Points, in no order, along strands that fork and pass close to each other.
In the rows, 128 means zero.
Points whose rows are less than 198 apart are linked; no others are. Some points are linked to none.
Z_907: [164  76 152 123 113 138  92 127 136 143 117 157 123 150 133 123 104 105
 104  63 108 120 124 139 153  94 150 136  65 122  59  89 154 113  96  97
 112  75 159 101 150 169 128 108 155 115 133 139 126 129 147 147 197 103
 136 105 128 119 133 171  81 120 146 116 116 104 136 173]
Z_845: [131 157 134 107 134 153  68  82 164  88 136 151  99  94 146 122 170 101
 104 141 135  84 105 125 119 135  97 131 151 125 143 210  92 140 129 161
 184  93  88 187 140 123 132 170 104 112 147 149 113 123 127  97 118 151
 145 120 157 123 151 112  77 173 137 137 147 139 104  90]
Z_294: [116 108 125 173 127  50 163 207  94 163  98 104 161 167 119 131  94 143
 145 116 113 170 135 143 117 159 139 124  52 126 135  94 217  73 103 141
  81 157 146  85 106 104 101 105 133 154 121 104 197 126 109 144 154  77
 112 111  79 132 113 126 148  91 103 156  69 102 133  97]
Z_643: [132 121 136 104 134 167 106 101 208 105 115 172 151 163 150  71 108 107
 100  86 164 111 157 124 127 131 116 101 178 124 108 176 106 155  77 125
 178 103 173 142 130 118 114 100 131 105 125 160  70 115 143 146 121 120
 156  89 171 112 117 144 110 144 107 133 147 113  81 143]
Z_375: [106 113  91 153 100 109 181 138 143 184 119 137 128 168 153 147 121 107
  76 134 105 178 175 105  96 139 114  91 129 140 115  80 110  73 117  69
  94 184 180  99 150 146 121 163 147 103 117 119 161 125 136 133 157 112
 121 131  98 129 108 177 105 142 170 115  73 137 125 121]
Z_700: [123 104 180 135 116 159 119 160 123 147 115 168 136 149 118 116 146 100
 119 110 134 116 120 127 150 118 124 136  83 128 113 114 136 138  86 131
 102 153 127  69 144 148 163 157 108 150 175 149 116 129 157 141 139 127
 110 110 122 146 149 143  86 162 135 116 130 124 127 150]
Z_582: [123 207 175 119 117  87 140 119  94 151 124 124 115 102 106 137 156 129
 112 178 158  82 114 139 143 160 148 151 134 122 196 137 126 149 118 151
 111 126 147 126 132 140 146 123 118 206 175 126 137 144 167 146  87 122
 122 132 114  97 195  59  92 131 105 172 113 152  92 144]
Z_639: [136 154 113 109 144  96 121 124 116 116 160 111  96  84 130 156 142 164
 184 179 111 172  53 131 122 130 171 199 100 122 156 139 174 117 188 213
 112 135  76 159  97 121 125 119 100 154  75  83 157 144  66  88 133 133
 132 169 111 165 135  56 120 118 110 120 124 153 141  68]
Z_807: [150 157 109 114 111 150 101  80  84 123 170  91  99  75 128 123 127 155
 145 172 149 130 110 160 138 115 146 115 199 162 123 137  98 165 162 145
 135 143  90 143 108 115 113 117 127  99 107 102  75 113 123 119 112 162
 135 191 183 183 131 106 160  93 143 103 153 137 140 158]
Z_68: [ 98 118 115 152 149 130  97 146 166  69 148 135 166 105 129 108 104 182
 178  98 183 134 127 113 141 165 122 135 173 109 163 205 147 167 109 183
 196 108 110 163 106  66 118  97  83 147 123 151 104 135 136 154  47 148
 121 144 144  84 148  64 184 156  96 132 140 113 100 101]
Z_563: [ 90 196 132 139 109  66 173 123 177 161 109 135 136 145 136 151 141 118
  83 133 156 114 180 105  85 178  81 103 172 120 192 147  78 109 139  80
 114 159 169 162 137 137 115 169 126 159 140 144 155 125 156 136 108 131
 120  87  78 107 140  99 138 164 124 184 103 167  74  93]
Z_629: [121 145 161 131 171 159 106 135 141  90 110 132 162  94 113 133 156 122
 173 123 158  72 119 103 157 155 117 191 129 113 182 186 139 169 135 179
 180  72 100 148 124 113 166 151 113 168 173 144 126 154 152 122  71 141
 132 140 110  97 167  73 135 167  99 140 159 130 112 119]
Z_956: [170 208  94  87 114 125  99  68  98 109 191  82  78  60 135 138 143 157
 153 211 124 159  93 178 115 125 155 126 187 152 137 163 120 153 181 170
 145 142  92 165 113 112 123 133 102 133  95  79 101 128  83 105 118 168
 149 197 186 204 129  74 143 103 157 116 128 147 134 127]
Z_496: [159 143 116 103 110 150 190  93 139 138 116 115  95 142 144 141 168 104
  72 183  90 132 148 149  68 130 143 116 185 144 157 132 130  88 142 131
 125 159 187 161 136 160 119 147 125 108 103 134 159 141 124 157 124 129
 156 141 154  50 154 159  62 150 170 120  95 156 111 132]
Z_793: [146  98 145 125 180 105 168 164 118 108 103 118 145 126 101 158 149 124
 149 150  76 101 108  77 144 126 128 239  80  89 147  88 166 138 182 181
 125  39 120 145 121 151 133 126 118 125 123 122 202 172 116 113 151 130
 138 145  76  35 143 131 104 166  72 146 169 142 161 121]
Z_402: [133  92 134 135 188 119 177 153 101 120 108  96 135 106 114 183 131 122
 168 129  59 106 121  83 145 138  98 210  80 106 125  58 161 120 204 135
 138  31 119 139 137 158 123 149 160 112 132 104 227 162 118 126 169 130
 149 142  58  74 125 145 132 154 102 155 156 123 169 125]
Z_438: [111 100 119 181  96 125 108 136 193 137 155 126 152 132 169 103 121 151
  64 102 138 178 160  79 107  99 125 128 152 136 134 135 114 132 101 106
  97 131 112 151 105 132  69  94  77  47  98 151  98 127 106 130 146 130
 106 128 130 124 104 136 137 148  81 130 161 160  90 111]
Z_439: [136 116 136  97 129 219  87 104  73 113 157 118 102  93 141 130 143 119
 175 153 145 106 102 151 134 107 125 118 185 156 100 145 106 170 146 159
 162 142  74 137 128 104 163 148 115 114 145 136  51 112 134 121  90 186
 128 187 191 200 124 136 147 126 164  87 169 127 147 160]
Z_329: [109 123  94 118 109 153 159  72 140 168 138 123 101 109 148 136 129 112
  94 124 130 106 181 111 124 113 109  84 175 132 108  92  29 137 155  36
 109 128 150 151 144 143 129 154 163  87 129 131 107 122 135 127 147 152
 124 147 133 162 104 182 156 112 163 133 143 163 128 159]
Z_479: [140 140 116 164 118  66 175 173  85 184 112  68 142 135 128 128  88 164
 120 144 106 170 142 159 106 127 170 129  78 136 147  94 202  79 115 146
  78 166 172  97 106 119 101  88 152 144  95  88 208 137  85 147 147  83
 115 125  90 121 132 123 118  80  96 133  91 124 122 104]
Z_80: [ 95  86 132 138 117 210  78 129 166 100 151 130 142 138 143 111 129 115
 142  95 132 112 128 108 125 103  87 112 133 127  75 124  92 155 135  89
 153 136  85 108 119 130 145 158 129  88 155 172  52 102 138 139 124 170
 123 127 150 197  87 155 163 156 152 123 174 113 138 136]
Z_778: [136 154 100 128  97 147 148  95 137 152 130 100 129 134 129  85 102 138
  90 123 179 118 170 147 122 107 153  83 207 151 154 142  89 166 103 118
 144 150 170 131 122 101 118  62 136 107 103 145  61 111 133 145 105 127
 149 125 175 127 135 125 143  81  88 120 154 122  88 187]
Z_589: [136 156  80 125 109 134 121  88  84 154 156  80 104  92 122 124 103 144
 123 147 135 137 148 174 132 106 129  73 193 150 113 112  85 142 157  92
 126 166 123 146 118 108 130 105 156 103  95 101  91 102 115 107 123 140
 136 157 172 190  95 144 187  70 136 106 140 131 153 164]
Z_954: [140 156 133  99 119 155 130  79 156 120 116 139 136 136 129  79 120 127
  96 112 173  98 153 159 120 133 131  90 216 119 149 186  91 165  93 145
 183 116 187 152 145 109 118  92 136 123 130 155  69 104 145 145  95 111
 168 104 188 107 143 132 111 107 118 127 138 104  83 167]
Z_143: [ 60 169 136 165 100  67 142 161 163 147 117 164 154 164 120 143 106 136
 101  89 173 116 178  94 112 178  91  87 127 103 188 139  84 131 105  63
 117 148 141 127 131 106 118 135 126 172 160 152 131 127 158 144 107 118
  94  59  87 125 112  73 213 136 106 197 101 142  94  89]
Z_75: [123 109 114 108 136 195 145  96 174  97 115 132 114 147 145 143 159  79
 121 138  95 116 148 119 100 139  72  96 178 157 120 140  93 114 130 129
 178 113 131 173 128 134 159 200 135 104 143 154 116 126 137 133 123 189
 148 150 151  96 123 180 119 193 194 116 128 158 147 136]
Z_255: [118  90 138 129 140 224 118 143 118  83 157 120 150 138 118 128 136 120
 192 121 124 136 115 122 131 111  86 119 142 130  79 113 119 147 140 135
 163 152  62  93 125 108 182 164 132 107 158 150  67 109 130 134 101 184
 117 162 156 202 109 152 165 146 173  84 176 100 172 156]
Z_849: [137  93 141 134 144 123 129 159  77 144 138 116 125 118 115 115 111 166
 176 139 124 155  87 123 145 109 179 168  68 124 106 121 183 141 122 199
  79 137  83  82 115 111 135  90 121 139 114  98 145 130 100 110 129 118
 102 156 110 157 150 116 130  92  94  92 149 130 125 139]
Z_29: [111  75 100 118 132 194 154  78 146 128 133 113 120 108 126 126 112 105
 133  95 108 108 178 105 138 111 101  84 178 146  74  80  75 139 154  62
 141  97 140 139 137 139 125 138 182  78 130 150 109 128 133 142 143 147
 148 170 130 150  98 200 176 125 149 122 157 130 155 189]
Z_461: [146  75 133 118 133 178 133 158 139 106 140 141 136 135 160 107 147 136
 127 159 121 158 102 100 121 115 157 168 123 127 113 128 154 146 102 202
 107 137 103 117 114 132 113 100  70 102 108 152 114 148 104 118 119 140
 115 160 148 112 142 135  88 177 110  69 171 123 116 131]
Z_114: [113 132 126 121 174 151 111 150 139  67 140 114 160 101  92 131 137 132
 209 123 174 109 103 111 155 162  96 166 144 108 154 198 155 173 135 196
 204  82  95 165 122  67 146 130 110 147 143 138 111 149 129 121  63 148
 135 150 128 107 145  77 173 143  97 116 143 116 134 104]
Z_150: [154 138 116 114 114 110 167 120 106 164 104 131  84 157 163 132 155 111
  99 200  80 168 121 160  73 134 173 134 143 151 138 102 168  64 124 148
  92 199 180 110 140 156 126 140 114 141  96 102 167 149 102 152 139 107
 134 132 146  95 146 143  67 143 177  95  64 137 122 116]
Z_115: [ 81  88 128 164 100 152 150 157 190 160 126 156 158 184 153 125 111 114
  93  86 146 140 158  79 129 118  80 105  90 110 102  85  74 114  99  45
 109 156 112  87 131 135 129 153 124 108 162 160 101 120 141 153 147 142
  82  92  79 163  87 152 172 152 140 158 136 158 111 138]
Z_350: [ 87  87 150 165 114 185 127 133 169 129 150 137 155 140 138 123 129 122
 118  98 129 129 147  89 129 114  84 128 105 120  93  97  81 146 124  81
 111 121  82  96 126 139 133 141 129  91 172 147  85 120 147 143 131 159
 105 131 106 184 109 157 162 168 121 140 178 149 128 153]
Z_977: [169 212 102  99 143  92 126  91  90 118 170  79  78  57 122 160 144 163
 166 203 117 145  75 178 124 123 171 174 138 135 158 140 134 131 217 180
 120 115  79 162 114 144 118 113 111 139  86  73 142 140  74  93 143 145
 148 174 137 177 156  59 130  84 110 136 133 159 158 110]
Z_376: [ 99 166 156 141 101  91 178 136 158 183 105 134 129 156 143 137 169 122
  63 142 131 118 163  91 100 173  96 134 148 139 186 115  94 101 119  92
 100 163 156 118 139 146 122 174 104 173 158 143 158 143 168 152 107 139
 112 123  73  88 161 106  99 188 134 169 114 183  76 115]
Z_109: [106  99  92 132 127 137 166 149 171 110 130 157 150 192 137 153 121  95
 156  90 122 147 146 104 110 155  65  74 107 142  80  76 130  71 135  58
 162 154 172  91 148 167 141 213 165 102 137 136 148 125 151 157 158 119
 133 113  72 143  89 177 132 162 210 124  72 103 185 104]
Z_389: [133 172 184 139 106  84 164 120 108 192 113 139 124 123 125 148 169 144
  79 150 120  88 128 107 123 144 141 163 109 127 192 108  99 142 128 109
  73 138 126 107 131 170 128 141 102 197 175 133 153 140 168 148 116 128
 117 129  83  79 189  84  98 176 103 187 134 176  93 139]
Z_404: [146 144 116 105 122  71 134 136  67 141 102 126 134 156  92 107  90 132
 135  97 151 129 151 210 156 113 130  62 125 127 105  88 146 102  80  92
 136 147 179 105 122  86 153  91 165 162 113 120 114  78 135 149 131  80
 152 102 143 140 101 148 135  48 150 127  85  78 140 147]
Z_547: [132 187 104 123 146  56 106 132  43 141 144  71 103  95 107 151  97 164
 187 154 129 149 107 183 133 130 152 105  97 144 136 118 153 110 171 133
 114 170  89 115 112 112 136 106 170 174 104  70 150 108  86  93 132 115
 109 146 125 204 101  95 182  42 115 119 115 125 166 106]
Z_45: [109 140 128 125 148  76 100 125 114 105 107 148 129 132  99 129 112 107
 134  96 117 126 115 142 143 136 112 111  90 114 106 132 145 112 126  96
 143 120 131 139 140 131 134 139 174 130 133 112 170 116 136 121 177  74
 135  93 121 148 105 134 134  94 146 145  88  93 155 111]
Z_252: [127 151  60 146 158  86 138 107 139  92 145  83 119  82 152 153 127 129
 143 163  77 153 114 133  86 129 116 154 138 124 133 133 143 100 216 134
 143  88 126 202 124 152  72 139 149  43  60  84 227 144  82  91 189 105
 154 137 112 116 111 144 129 103 120 127 122 117 163  79]
Z_729: [164 122 141  80 149 173 140 113 156  99 101 149 122 146 113 157 153  76
 144 130  97  99 133 130 129 149  75 131 131 133 126 135 131 105 136 137
 200  77 151 162 145 151 175 200 155 124 171 147 134 142 150 136 131 145
 162 129 134  65 141 174  75 195 184 115 114 126 156 152]
Z_390: [135 149 158 102 141 140  87  75 147 100 131 160 110  89 126 114 146 124
 102 117 136  63 108 138 150 127 134 150 135 103 142 189 108 172 124 153
 156  63 135 170 155 144 113 134 132 115 153 149 114 143 149 110 132 116
 160  99 150  89 167 119  67 128 108 160 153 126 111 126]
Z_957: [148 143 162 106 180 143 106 126 104 115 107 138 148  83  94 154 175 119
 155 137 135  53  91 103 160 121 141 226  95 102 176 185 148 167 167 193
 157  48  94 149 136 150 163 158  88 171 166 142 144 156 152  93  91 147
 140 145  99  73 187  71  75 172  91 157 166 133 122 114]
Z_4: [129  70 131 160 108 145 142 147 177 140 131 129 133 148 181  93 136 137
  59 131 112 186 152  84  95  94 140 135 143 133 110 104 138 137  84 144
  85 142 125 117 114 145  87  96  73  58 102 150 101 125 107 142 144 141
  97 152 142  89 125 170  92 174 100  83 167 136  93 141]
Z_433: [124 139 106 118 138 144 135 133 135  99 143 111 118 121 114 151 143 115
 193 153 132 153 110 142  98 157  94  97 172 147 117 132 137  99 150 150
 173 174  92 152 107  69 141 163 125 130 102 103 126 128 118 121  93 147
 143 139 168 144 103 126 164 134 175 104 111 133 161  92]
Z_810: [140 157 151 117 134  83 123 158  87 150 148 109 125 110 118 112 118 167
 167 169 170 141  80 128 144 144 183 160  97 115 157 144 163 142 115 191
  81 167  97  92 113 105 135  87  94 197 139  92 132 127 109 111  89 112
 112 158 125 167 160  63 132  86 102 123 104 132 115 123]
Z_212: [155 113  98 143 123 122 156  82  76 162 139  84 103  81 141 135 130 142
 110 145  76 120 146 141 130  88 176 140 121 142 106  87 129 126 178  93
  83  82 142 133 152 180 107 117 173  94  97 105 183 139 105 117 179 127
 120 145 119 108 127 174 117  76 114 133 143 144 157 156]
Z_205: [162 126 154 112  95 109 124 126  56 183 130 145  98 133 140 127 135 138
  94 154 110 131 100 166 153 105 190 145  99 135 120 110 155 133  92 147
  77 149 144  89 150 153 140 101 128 166 140 116 122 129 145 133 145 105
 109 133 144 130 170 129  68  90 129 112 111 136 121 169]
Z_345: [137 168  93 106 155  85 149 117 159  84 133  82 132  97 128 164 155 141
 148 172 110 121 114 117  88 160 100 188 172  98 160 173 150 116 186 193
 184  71 114 223  98  99  97 132 116  78  84 111 166 156  76 113 119 137
 171 149 138  57 145 109 133 156  89 136 143 144 128  86]
Z_28: [136 174  86 138 122  75 101 117  57 143 153  63 104  79 115 140  91 158
 162 143 129 144 135 168 154 110 143  80 144 146 131 105 115 126 172  86
 115 151  95 137 113 103 134 102 162 128  99  74 124  89 101  97 125 129
 113 153 143 212  88 113 205  50 128 103 133 120 170 128]
Z_307: [131 150 106 137 106 123 158  75  99 170 149  94  90  86 136 142 131 134
  79 153  93 113 151 134 134 102 140 113 147 140 134 107  73 136 183  75
  82 124 144 150 146 175 118 142 164 109 119 108 153 128 129 110 163 141
 133 147 121 130 133 157 134 103 135 144 136 159 136 153]
Z_769: [122 131 192 115 126 156  99 155 125 130 106 174 156 157 108 119 131 108
 139  99 167  96 127 132 171 149 114 126 114 124 143 143 124 154  82 134
 146 123 146  83 135 115 170 143 122 180 191 159  90 129 179 143 102 110
 126 103 129 134 156 109  97 147 136 132 127 104 124 140]
Z_309: [162 122 114  85 141 146 154 129 126 111 121 127 106 134 140 129 153 121
 135 185 100 147  81 140 117 121 184 185 126 113 140 131 179 122 135 219
 129 124 124 148 109 129 116 109 109 116  77 118 153 152  80 108 126 122
 143 152 140  78 141 114  67 140 109  82 131 133 137 113]
Z_913: [146 111  98  98 138 173 177  78 160 117 132 107 100 136 161 157 175 105
  92 173  77 121 163 114  80 124 100 116 220 159 133 131  85 105 160 132
 155 119 152 186 128 145 120 159 121  70 104 145 130 135 118 146 129 176
 154 180 161  56 135 193 107 192 165 102 144 168 132 137]
Z_647: [156  63 124 143 136 131 198 109  83 150 126 117 125 107 138 154 150 141
 116 130  52 122 149 108 138 111 155 161  86 118  98  51 141 120 159 125
  97  84 136 100 143 181 123 121 147 113 131 117 182 138 126 145 172 132
 109 153  98  68 141 186 111 139 127 126 163 135 160 175]
Z_132: [146 155 141 114 138 112 113  82 109 117 128 121 124  96 104 108 125 123
 104 119 125  85 121 151 161 111 141 142 134 112 146 143 137 161 123 120
 128  67 150 148 157 137 106  98 172 117 139 124 139 135 142 131 157  92
 156  98 140 107 164 118 107  75  83 176 136 114 117 156]
Z_920: [175 143 125  82 153 137 142  92  93 128 122 145  80 119 126 157 177 125
 139 192  75 123  73 158 112 107 173 180 110 128 145 135 160 107 155 193
 138 121 122 136 142 159 147 149 112 147 112 104 169 148 111 107 141 124
 144 139 144  78 153 120  50 137 149 120 118 150 153 120]
Z_163: [148  87 157 122 125 146  47 148 115 117 112 165 138 155 128  83  82 117
 129  70 140 115 106 153 172  75 146 121  69 130  71 128 157 136  71 105
 120 107 126 101 131 128 140  88 130 135 149 135  88 109 133 124 181  93
 120  90 141 175 109 148  96  92 132 122 121  93 131 156]
Z_578: [134  99 115 114 149 122  84 140  70 133 132 127 110 121 136 119 114 156
 183 147 120 180  65 156 122 113 177 162  53 134  96 122 182 110 133 200
 102 173  61  77 134 122 154  94 120 149  89  78 134 112  79  86 146 117
 108 156 137 199 117 120 130  71 138  67 139 109 154 109]
Z_475: [ 91 173 120 126 110 125  90 161 133  83 144 128 113 132 119 163 155 108
 174 136 143 158  94 132  97 164  75 100 131 133 119 167 134  99 138 132
 158 205  88 142 111  80 134 193  99 171 135 121 125 106 110 106  69 159
 129  90 161 163  94  85 144 148 181 120  87 121 143  56]
Z_182: [145 120 141 120 141 146 115  96 138 110 119 119 143 126 109  91  96 131
 107  65 139  89 164 130 166 107 136 127 146 114 115 129 128 166 111  98
 130  40 181 142 164 138  92  65 186 110 135 155 115 143 150 148 139 105
 160  95 128  93 152 150 127  82  83 177 142 111  97 189]
Z_743: [ 82 141 158 147 100  98 110 159 181 147 123 179 151 185 132 128 119 114
  92  76 176 114 154  91 133 139  94 104  85 104 140 123  80 129  79  53
 127 133 148 110 138 124 130 143 120 149 185 164 121 120 157 142 144 112
  87  53  85 144 107 111 181 147 123 179 106 149  95 105]
Z_587: [157 122 163 107 143 150 144 146 153 121  97 159 143 156 103 153 166  88
 124 123 114 106 131 122 128 163 106 155 108 122 147 136 145 108 108 151
 160  87 170 131 130 151 162 181 132 142 171 153 157 152 159 153 120 121
 144 118 112  45 162 122  70 204 156 136 108 127 129 125]
Z_501: [100  91 137 151 149 147  94 167 182  64 114 164 183 143 141  86 114 161
 151  85 192 117 131 106 137 158 129 121 163 118 148 186 143 174  70 164
 195 112 140 134 108  88 126  74  63 142 130 169  90 126 163 165  60 135
 123 134 137  79 146 102 151 153  80 118 148 102  89 115]
Z_970: [137 137  78 187  82  65 172 155 118 183 127  56 132 137 151 128  86 163
  89 156 107 204 157 129  88 123 159 118 109 148 143 101 161  94 127 114
  62 194 147 113 107 126 100 107 131 117  72  98 168 131  78 135 147 108
 110 136 110 147 113 143 137  97  99 117 101 127 114 108]
Z_590: [ 97 152 143 134 121 101  92 151 150 106 122 164 125 146 112 135 135 112
 136 130 157 141  93 124 108 161 114 112 107 121 140 168 140 104 106 132
 130 184 106 132 112 101 121 163  91 162 134 132 126 111 134 118  97 120
 119  82 156 148 100  87 130 137 152 128  92 111 115  69]
Z_706: [119 184 148 110 131  63  86 125  62 157 143  86 117  86 112 128 101 148
 143 143 159 114  95 160 175 122 172 119  91 121 158 137 133 149 134 130
  90 137 110 116 116 135 137  96 150 173 153 105 129 114 122  91 122 108
 116 126 129 194 141  71 145  53  99 144 122 127 121 133]
Z_275: [111 127 140 136 142 100 101 188 145 100 107 163 143 166  95 109 121 127
 170 116 157 147  90 123 136 161 130 112  83 121 125 145 188 103  88 149
 125 184 110  90  97  92 132 127  96 173 125 120 132 119 118 128  98  91
 122  86 132 137 113 101 126 134 130 124  81  83 142  87]
Z_835: [115 108 110 153 138  90 160 197 120 118 114 123 146 178 113 140 112 134
 176 127 124 188 127 131 106 168 118 100  86 137 113  93 186  60 110 131
 101 195 138  85 103 100 119 136 114 151 103  94 180 128 107 137 116 104
 116 101 100 134  88 134 158 112 141 114  70  97 153  77]
Z_949: [127 132  82 146 140  85 128 152 108  96 135 110 129 134  82 109  83 160
 162 126 145 166 120 187 125 108 123  74 147 135  97 127 150 102 153 117
 150 173 103 134 107  71 110  82 137 118  49  93 114  88  91 103 107 124
 145 113 161 145  64 134 201  69 133 108 115  77 154  85]
Z_490: [ 95 101 126 183 119 100  85 175 185 112 126 148 155 141 134  89 112 160
  99  97 163 169 121  87 118 131 132 119 122 120 148 156 140 133  79 124
 110 150 106 141  94  93  83  90  65 100 105 157 109 140 111 133 111 126
 102 109 120 119 111 101 161 139  79 136 129 125 101  88]
Z_241: [101 177 177 110 103 119 122 115 121 150 122 161 140 135 126 111 137 121
  85 121 175  76 143 131 145 153 138 128 156 122 191 160  97 164  92 135
 133 128 169 123 142 124 142 118 125 197 180 150  86 131 188 146  94 118
 133 107 133 104 186  81 101 132 107 152 120 151  75 141]
Z_139: [114 138  81 185  84  63 156 160 139 189 137  92 142 155 170 149  94 131
  70 146 132 190 166 103  94 116 123 105 128 135 141 100 107  84 125  64
  59 194 152 122 131 131  95 131 132 112 105 121 162 126 111 111 137 117
  93 109  79 159  93 141 142 117 126 139  81 148 105  81]
Z_243: [ 83 113 130 182 120  96 111 181 168  97 108 162 173 146  93  96  89 171
 129  87 173 135 153 111 133 143 103  83 129 115 132 161 136 137  98 108
 130 151 116 125 101  77 105  64  92 137 123 145  96 120 137 137  88 116
 101  88 131 117 103  90 228 125  99 169 119  92 114  86]
Z_657: [ 88 131 114 147 100 130 135 124 138 148 133 126 157 129 109 110  82 134
 109  80 174 104 195 121 147 113 108  81 174 123 126 120  55 154 110  56
 124 125 131 131 132  98 124  92 161 132 132 140  80 105 140 136 115 133
 117  98 117 159  87 130 227 100  88 164 159 135 100 151]
Z_856: [ 78 106 138 164 103 165 141 124 158 136 154 116 159 117 121 128 102 127
 137  75 148 102 184  99 145 132  79 108 154 123 111 106  55 173 143  52
 136 104 105 127 130 102 113 108 153 103 148 158  83 125 150 147 116 160
 109 126 115 179  96 128 232 131 104 166 182 157 117 160]
Z_698: [161  72 154 124 120 143 133 107 119 154 120 151 109 108 135 127 133 120
  91  75  81 107 144 113 147  90 150 146  85 114  72  71 119 126 130  74
  99  60 156 118 162 190 118 137 174 122 147 146 145 143 151 145 185 128
 125 112 103 103 137 176  87 125 145 156 137 137 145 180]
Z_697: [170  99 201 143 133 177 146 174 147 130 101 170 154 162 104 146 165  93
 124 105 112 104 136  95 155 145 100 156  68 129 125 105 158 128 114 140
 125  94 145  67 135 158 180 182  99 144 202 156 124 137 169 156 134 142
 119 118  91  72 168 129  71 217 148 112 120 109 134 155]
Z_406: [ 99  95  88 151 120 114 167 164 135 160 116 136 154 186 138 150  97 118
 130  94 115 165 169 120 111 140  99  82  87 134  86  64 133  71  95  60
 114 164 172  73 148 153 116 160 159 122 129 118 149 117 136 142 165 108
 114 116  84 160  98 181 145 132 182 117  70 104 158 120]
Z_878: [ 97  99  91 119 141 152 173 155 214  75 124 130 151 193 147 152 130  78
 152  99 102 134 156  90 104 155  41  83 137 138  92 107 129  86 132  82
 186 125 164 152 115 154 129 204 172  78 134 165 148 133 138 151 153 138
 148 119  80  95  94 192 129 191 193 120 102 112 165 103]
Z_380: [131 121 143 114 125 170  56 104 134  91 136 166  91 112 139 116 155 101
 126 137 125 112  77 153 127 114 121 128 116 131 111 184 115 131 125 144
 163 125  89 157 146 139 140 183 118 113 126 135 105 115 120  77 139 130
 131 128 183 167 113 132  80 139 157 115 139 122 143 105]
Z_767: [141 113  97 122 135 132 148 111 125 143 117 134  90 131 167 135 143 130
 118 175  68 184 113 147  88 130 168 128 126 153 109 104 137  76 143 147
  94 183 130 114 132 144 130 132 134  99  88  88 159 139 104 121 154 117
 130 154 149 127 119 176 105 132 184  61 109 130 156 116]
Z_952: [140 111 177 132 101 114 104 155  98 167 122 169 118 142 150 109 156 131
  68 128 121 126 109 121 148 106 190 165  84 120 127 138 148 144  75 161
  66 137 135  92 149 152 125 108  77 165 160 142 102 139 148 137 144 114
 109 107 125 115 176 109  57 135 103 121 126 136  90 142]
Z_570: [118 171 125 114  96 135 133  78 108 161 133 105 126 117 111 104  92 127
  94  99 172  84 186 139 160 113 128  91 180 121 154 139  55 182 130  76
 125 101 167 141 145 117 134  91 178 132 145 134  87 107 149 121 117 120
 136  94 136 162 122 123 173  73  90 164 156 139  88 181]
Z_161: [133  88 130 122 146 175  61 115 103  99 146 139 104 121 143 112 123 126
 154 127 122 153  71 146 135  91 150 137  89 132  89 149 138 137 116 160
 129 146  67 112 127 138 122 127 105 103  98 123 111 116 102  84 152 124
 122 150 160 191 105 133 116 108 143  75 154 106 157 120]
Z_111: [123 111 135 129 161 155  82 119 209  58 114 173 163 146 139  78  96 139
 146  69 173 103 134 116 145 140 117 116 136 117 125 199 131 164  80 143
 190  80 148 158 126 110 118  81 111 114 131 176  81 123 151 150 102 114
 138 102 153 102 118 125 128 146  98 138 146  95 100 121]
Z_171: [130 138  92 117 128 133 148 126 111 125 139 113 108 127 125 141 132 133
 166 166 108 179 116 155  82 143 125  93 171 158 107 111 143  82 151 147
 131 208 121 103 109  95 137 144 128 121  80  82 131 121 102 125  97 141
 128 166 166 162  88 152 144 109 190  68  97 127 162 103]
Z_901: [168 139 148  97 135 121 127 115  68 161 119 158  94 117 124 151 177 118
 117 162  84 104  90 164 140 117 166 167  95 130 136 112 141 113 149 141
 107 117 127 110 147 173 146 154 138 171 156 122 157 137 147 129 158 120
 118 117 132  94 166 121  59 130 152 130 106 135 144 148]
Z_529: [165 103 153 119 166 135 153 132  87 120 127 112 146  79 105 172 163 137
 166 151  93  92  80  80 145 103 155 228 100 106 152 128 136 169 193 193
 115  61  63 132 124 155 165 136 102 144 141 115 164 154 128  88 125 173
 126 171  86  91 165  95 112 164  81 142 201 151 144 144]
Z_865: [156 121 145 108 137 109  87 133  83 134  99 144 129 150 107 101  95 129
 135  94 156 129 115 179 171 100 151 100 107 136  98 124 154 117  71 125
 125 132 152  85 138 104 139  65 143 150 117 128 107 100 138 130 153  79
 136 117 153 145 119 144 112  56 134 112  99  81 132 166]
Z_361: [136  90 142 115 131 190 117  95 180 110 133 133 136 124 126  97  99 103
 115  65 135  96 175 103 159  96 119 104 147 125  84 104  87 170 122  77
 132  57 155 141 149 136 116  92 178  73 130 159 107 134 152 147 142 141
 153 111 123 126 107 186 152 124 113 146 160 128 113 187]

Follow the links from the first point to the second, and from the first to the third. Name the last point that the two ways share.
Z_778 / Z_75 / Z_390 -> Z_350
Z_68 / Z_241 / Z_807 -> Z_350
Z_913 / Z_920 / Z_589 -> Z_700
Z_205 / Z_80 / Z_75 -> Z_700
Z_376 / Z_706 / Z_977 -> Z_807

A fork is a point with three links, a tip a point with one. Leave the first point through the second and follow the links. Name the first fork or tip that comes.
Z_835 / Z_275 -> Z_700
Z_643 / Z_954 -> Z_350
Z_161 / Z_578 -> Z_807
Z_901 / Z_920 -> Z_243
Z_706 / Z_810 -> Z_404

Name the points in between on the shortest way along the links from the first point to the second, in order.
Z_309 / Z_743 -> Z_920, Z_901, Z_205, Z_952, Z_700, Z_769, Z_241, Z_582, Z_389, Z_376, Z_563, Z_143
Z_957 / Z_743 -> Z_629, Z_114, Z_68, Z_501, Z_111, Z_643, Z_954, Z_778, Z_570, Z_657, Z_856, Z_350, Z_115
Z_698 / Z_849 -> Z_647, Z_212, Z_307, Z_329, Z_29, Z_361, Z_182, Z_132, Z_390, Z_845, Z_380, Z_161, Z_578
Z_778 / Z_977 -> Z_570, Z_657, Z_856, Z_350, Z_80, Z_255, Z_439, Z_807, Z_956
